Points on a hilly landscape, in no order, each with its height.
A ball rolls from a point to the lowest of its 2 nearest points, and stops where none of them is lower. Distance is the straight distance between rows; heights are no part of it.
<38> height 3.60: [ 18 -10   5  16 -18 -17  -2  -4  16 -25 -30 -14  -9  12   2 -14   8  22
 -23  -4  -7  -3  -2]
<761> height 4.16: [  4  23  -4 -16   4   0  -5 -45  29 -25  -4  19  -2  24  27 -28  19 -48
 -10 -10 -35  12   2]
<417> height 7.21: [-25  -1 -41  17  20  53  -5  14 -17  15  12 -47  -8 -24 -14  21  17  28
 -16   9  23  -6   7]
<528> height 7.49: [ 10  36  -5  23  17  19  -1  14 -31  -3  14 -16 -10 -10 -20  36  -7  18
 -33   7  30  13  32]
<842> height 3.77: [ 26  10   3  -4   0   0   6 -35  50 -30 -16  15  -9  23  12 -25  17 -38
 -33   4 -38   8  -5]
<773> height 4.88: [ 16  14 -34 -31   6  39 -21   0  11  44  13   3 -17   8   4 -29   3 -40
  25  -9 -31  16   3]
<545> height 7.88: [ -8 -38  23 -19   3 -16  -3  35 -11  38 -28   2  18 -24   7  -4 -21  10
  58   6   0 -17 -16]
<863> height 1.82: [-13 -37  35 -31   5 -36   9 -25 -12 -25  -8  41  10 -39   3   9  20 -11
 -49  18 -13  26 -12]
<854> height 2.60: [ 17 -43  38 -21 -15 -18  -2   4  -8  10  -7  41  -4 -21 -19  -1 -21   5
 -18  11 -31  41  -8]
<272> height 7.10: [ 12  -5 -27  16   0  32 -10  32 -12  30   0 -37 -12  -9 -17   0  14  28
  -7   5  11   2   5]
<47> height 4.55: [  2  18  -7 -30   8  16 -16 -18  14   4   3  23  -9  11  25 -28  13 -61
  14 -12 -31  23   2]
<197> height 2.23: [ 11 -52  37 -44   7 -25   8  -9  -9  -9  -2  46  -4 -48 -15  13  -4  -7
 -33  10 -20  43 -24]
<394> height 8.01: [  3 -19  -5 -27 -11   3   7  37   4  52   7   5  -5  -5 -16  18 -38   9
  41   2  16 -26  23]
<663> height 7.35: [-24  18 -23  25  18  26   2  16 -22   8  23 -34   1 -18 -12  38  -8  29
  -8   7  42  -7  10]
<496> height 5.94: [ 28   0 -22  -3 -29  14 -13  27  41  13  27  19   8  50  -1 -14  13 -48
   5  37   3  -3  20]
<351> height 3.08: [ -4  -9  26 -21  15 -18   6  -5 -41   3 -15  -2  -9 -28   0  22 -29  12
  29 -21  -8  13 -19]
<81> height 6.90: [ 27 -13   5  17  10  13  -6  16 -52  25 -25 -52 -21 -14 -21  -7  10  56
   5 -14  -8  11 -30]
<646> height 5.53: [-15  13 -44  26  13  73   0   6  19  -4  62 -20  14  13 -16  19  -5 -10
   9  29  18  -6   0]
<140> height 7.58: [ 29  16  -4   5  -3   2   3  11 -14 -14  -7  -4 -20  -9 -15  23 -11  14
 -38  15  19   8  44]
<580> height 4.12: [ 11  16 -48   4  -3  27 -26   0  23  -3  16 -11   5  23  12 -25  33 -30
   4  11  11 -12  -1]
<582> height 4.29: [-32  -8 -24 -30 -40 -31 -10  -7   0  21  -8  25   2   0   8  10 -14   7
   8 -10  16 -19  29]
<335> height 3.36: [ 38   2  16 -13  24   9  20 -22  37 -20 -10  -1 -28  -7   6 -24  -5 -41
 -24   2 -37  22   1]
<644> height 2.69: [ 16   7  32 -12  21   2  14 -14 -11  -5   1   6 -20 -19   0  12 -37  -8
  12 -30 -19  29  -4]
<478> height 4.30: [-26  -1 -18  16 -19  31   2  23   6  39  54  12  29  24 -19  37   3   4
   7  21   4  -6  21]
<865> height 2.74: [-55  20  18   5   5 -37   6 -26 -22 -30 -10   5  21  -1  26  11  -1   6
  -2 -16  21 -11  -9]
<435> height 6.30: [ -5 -29  51  -8  46 -14  12 -19 -38 -27 -10   2 -16 -30  -2 -23  33 -22
 -28   6 -19  19 -14]
<27> height 6.48: [ 14 -33  43  -4  39 -12  13  -8 -41 -16 -30 -18 -31 -24 -13 -43  36   0
 -35  15 -14   5 -18]
<790> height 7.79: [ 20 -24  37 -12  33   9   3  39 -16  37 -16  -9   9 -28 -11   8 -39  16
  69   5 -15  -3 -27]
<343> height 5.67: [-36  13   6  -5  -3   5 -22 -17  -5  29   3  31  23  -1  20  -4  15  -3
  37 -32 -38   8 -19]
<79> height 7.03: [ 37 -23 -22   2 -13  15  -6  36  -4  41 -20 -35 -33  -5 -23 -12 -21  43
  14  -7   3  -7   2]
<129> height 2.75: [-27  29 -33  24 -11 -10 -18 -22 -16 -12  -6 -13   3  12   6  15  25  36
  -8 -25  25 -13   9]
<775> height 3.76: [-20  -4  -2  20 -32   7  -6  35   3  35  35  24  32  30 -13  23  20   5
 -10  26  -4   1  23]
<564> height 5.86: [-12  13  17  24  35  -5   9   3 -29 -37 -15 -18  -1  -8  19  -1  32 -15
 -35  16  28 -15   8]
<306> height 2.07: [-40  -5  45   2   7 -37   6 -28 -20 -32  -6  23  21 -12  26   8   3 -10
   4 -19 -10  12 -28]
<501> height 5.85: [-18  -8 -11  -8   6  -8  -9  21   6 -16 -24 -27   5  -9  38 -38  27 -28
  -8  11  27 -24   0]
<836> height 2.89: [ 15 -21  42   0 -20 -12   2  20 -20  16  12  34   5  -3 -25  10 -18  11
  -7  14 -22  32   9]
<83> height 2.59: [ 22  25   9  45 -12 -19   7 -15  12 -55   2  -8   2  25  -6  29   0  30
 -18  -8   6  -3   7]
<827> height 3.07: [  0  42   8  24  -1 -18  12 -22  -1 -33   9   0   0  18 -10  32 -28  24
 -11 -17  18   3   9]
<100> height 6.23: [ 12 -30 -30 -10 -12  13 -18  30  37  21 -26 -19  -5   6  21 -63   8 -23
  25   9   6 -26  -9]
<679> height 6.97: [ 40 -28   5   5  -9  -1  -5  32 -37  36 -21 -28 -24  -6 -37   0 -17  51
  -1   5  -3  17  -6]
<837> height 3.49: [-10 -21   5 -45  -6 -28   1 -15  -3   9 -29  19 -17 -27  15   7 -36  -1
  34 -30 -13  -3  -9]
<443> height 3.84: [-14  -5 -26 -48 -13 -18  -7 -13   2  26 -13  23 -11 -17   8  -2 -34  -7
  38 -30   2 -18  13]
<251> height 7.66: [ 35  -3  14   2   2  -8  14 -11 -14 -28 -19  17 -11 -18 -23  21  10  15
 -64  31  -3  13  18]
<681> height 6.22: [  1  -6  37  -1  -7 -26  15 -28  23 -28 -14   9   9   6  22 -10 -23   2
  22 -28 -36   2 -43]
<75> height 2.46: [ 37  14   2  42  -9 -19  14 -36  15 -57 -22   2 -14  13 -11  33  13  36
 -42  -4 -16   5   2]
<800> height 5.15: [-31  19  -7  -3  28  23   6   8   8  11  28  -7  24 -14  16  -3 -17 -14
  38  -5  21 -19 -16]
<688> height 7.73: [ 22  -3  30   5  17  12  11  39 -14  23   1 -22   1 -17  -9   0 -39  16
  36   4  -1  -5 -15]
<16> height 8.25: [-22  -4 -44 -19  -3  30  20  13  15  33  49   9  20  -2 -21  22 -26 -13
  44  16  45 -37  14]
<249> height 5.71: [ 28  19 -19  18 -30  11  -8  14  41  -2  38  22  10  58 -13   0  12 -23
   1  13  -3  -5  27]
<209> height 3.01: [ 37 -14  39 -20  18   3  20 -13  16  -9  -5   9 -25 -25  -8  -6 -32 -17
 -13  -9 -35  34  -9]
<206> height 5.97: [-23  10  25   7 -19 -19 -10 -24   4  -5  -7  14  19  14  20 -19  14   6
  25 -33 -38   1 -31]
<758> height 6.37: [  4   0  25  -1 -10 -37  24 -42  15 -31   1   5   8  10   2  20 -38  17
   1 -23 -29   6 -27]
<342> height 3.31: [ 19  -5  -8   0 -31 -25   5 -15  12 -19 -21  -6 -24  10  -8  12 -13  26
 -21 -11  -4  -7   8]
<477> height 7.60: [ 26  31  19  11  42  28  10  14 -23 -12   9 -27 -17 -12  -7   2 -11 -14
 -20   5  11  18  17]
<828> height 1.38: [-15 -20  43 -11   6 -42  17 -41   5 -32  -6  29  19 -26  10  19   8  -9
 -35   5 -22  21 -24]
<448> height 7.67: [ 31   7  31  15  24  16  10  26 -26   6   3 -34 -16 -18 -13  -5 -20  16
   7   0   1  13 -10]
<407> height 2.86: [ 18  19 -15  10 -11 -26  12 -57  19 -36 -29   6 -17   9 -11  31   6  27
 -47 -16 -16  -1   6]
<406> height 5.06: [ 38  22 -19  -4   6  46 -19   7  15  31  19  -1 -17  21  -8 -25   3 -29
   0   3 -35  28  12]
<133> height 3.26: [  1  -4  28  13 -20  -1  -3  32 -12  21  27  27  21  11 -16  22  -1   0
 -14  25  -6  20  24]
<843> height 3.96: [ 19  -6  -5   8  -6   7 -13   8  16  -7 -28  -9 -11  12  10 -38  27 -14
 -21   8 -16   5   6]
<698> height 6.10: [-12   0  42   3  52 -14  17 -17 -26 -38 -12  -9 -14 -21  16 -19  27 -39
 -29  11   0   4   2]
<274> height 5.03: [-15  -5 -33  31 -11  54  -4  23  33   2  61  -3  31  34 -16  20  19 -13
   9  38  12 -13   2]
<59> height 5.58: [-29  12   0  12  19   4  -1  21 -10 -12   3 -27  16 -11  29  -6  17  -8
  -7   8  35 -20   1]
<239> height 4.80: [-37  -8 -28   2 -50 -29 -21   5   5   2  -3  12  23  19   8  11  25  19
  -5  -2  24 -31  22]
<312> height 8.09: [ -7  -7 -22 -21 -16   0  17  29   8  37  28   4   7  -1 -12  21 -31   9
  40   2  43 -44  21]
<234> height 6.05: [-10 -15 -33 -20 -13  -5 -16  20  23   2 -12 -15   8  -2  30 -43  15 -27
  12  11  28 -32  -1]
<403> height 6.80: [ 37 -29  23  20  17  -2   5  15 -45  -6 -40 -52 -34  -7 -17 -31  20  40
  -6  -3   0  10 -35]
<460> height 4.24: [ 17 -13 -23  16   0  17 -29  19  18   2 -37 -13 -10  23  17 -50  58 -22
 -19  21 -12   8  -2]
<277> height 3.65: [-20  39  -8  -2   0 -20  12 -38  -2 -14   0   4  -4   7   2   8 -35  16
  21 -36  20  -5  -4]
<722> height 4.72: [-32  17 -38  -3  -5  21 -20  -4  16  13  37  11  33  24  17  -7  24 -36
  13  11   6  -7  -8]
<250> height 4.23: [-41  34 -29  -3  -3 -15   6 -19   0   1  12   3  12  -4  -2   7 -30  15
  32 -24  50 -23   1]
<631> height 6.68: [ 20 -36  29  16  18 -10   5  -3 -20 -12 -48 -38 -25  -4  -4 -46  28  20
 -14  -2 -13   6 -33]
<894> height 3.52: [ -4  25 -36   7 -20   0 -19 -20  12  -6   0   1   1  22   5  -9  23   6
  -2 -18   1 -11  14]
<392> height 1.78: [-56  27 -10  14  -3 -20  -7 -22 -24 -11  -7 -12  17   4  17  12  19  28
   1 -19  29 -17 -12]
<489> height 5.20: [ -3 -16 -17   2 -56 -32  -3   3  27 -14  -8  28   7  29  -2  19  13  11
 -26  11  12 -16  39]
<67> height 5.60: [-23  32 -13   9  42  56  11  10  10   3  59  -8  20  -2   2  12 -24 -30
  20  16  25   4  -8]
<350> height 5.31: [-52  24 -21  -8  12  20 -17 -27  -3  20  20  14  25   4  25  -8  29 -22
  23 -19 -16   7 -18]
<795> height 4.75: [-42  19 -28   1   5   3   3  -3   6   5  28   1  30  -6  10   4 -11  -2
  31  -5  43 -30  -5]
<641> height 7.95: [ 17 -27   7 -38 -13 -10   3  32  -3  50 -15  12 -13 -18  -9   2 -41   6
  48  -3  -6 -12  10]
<426> height 5.43: [ 20   3 -17  12 -46 -13  -6   1  41 -20   5  37   6  46  -6  15  13  -8
 -22  15 -10  -9  39]

For each start below, name the point where the ball stops.
<406> => <644>
<773> => <644>
<133> => <828>
<663> => <59>
<681> => <392>
<496> => <392>
<795> => <75>
<545> => <59>
<631> => <59>
<489> => <644>
<460> => <75>

Call two points neighbours if one is among the 2 nearest of the other. Go from one point of each pair to the other, from neighbour to neighbour, staying as low as possible. Name the highest point that can't be avoided.
<75>, <392> => <460>
<828>, <644> => <496>
<392>, <828> => <865>
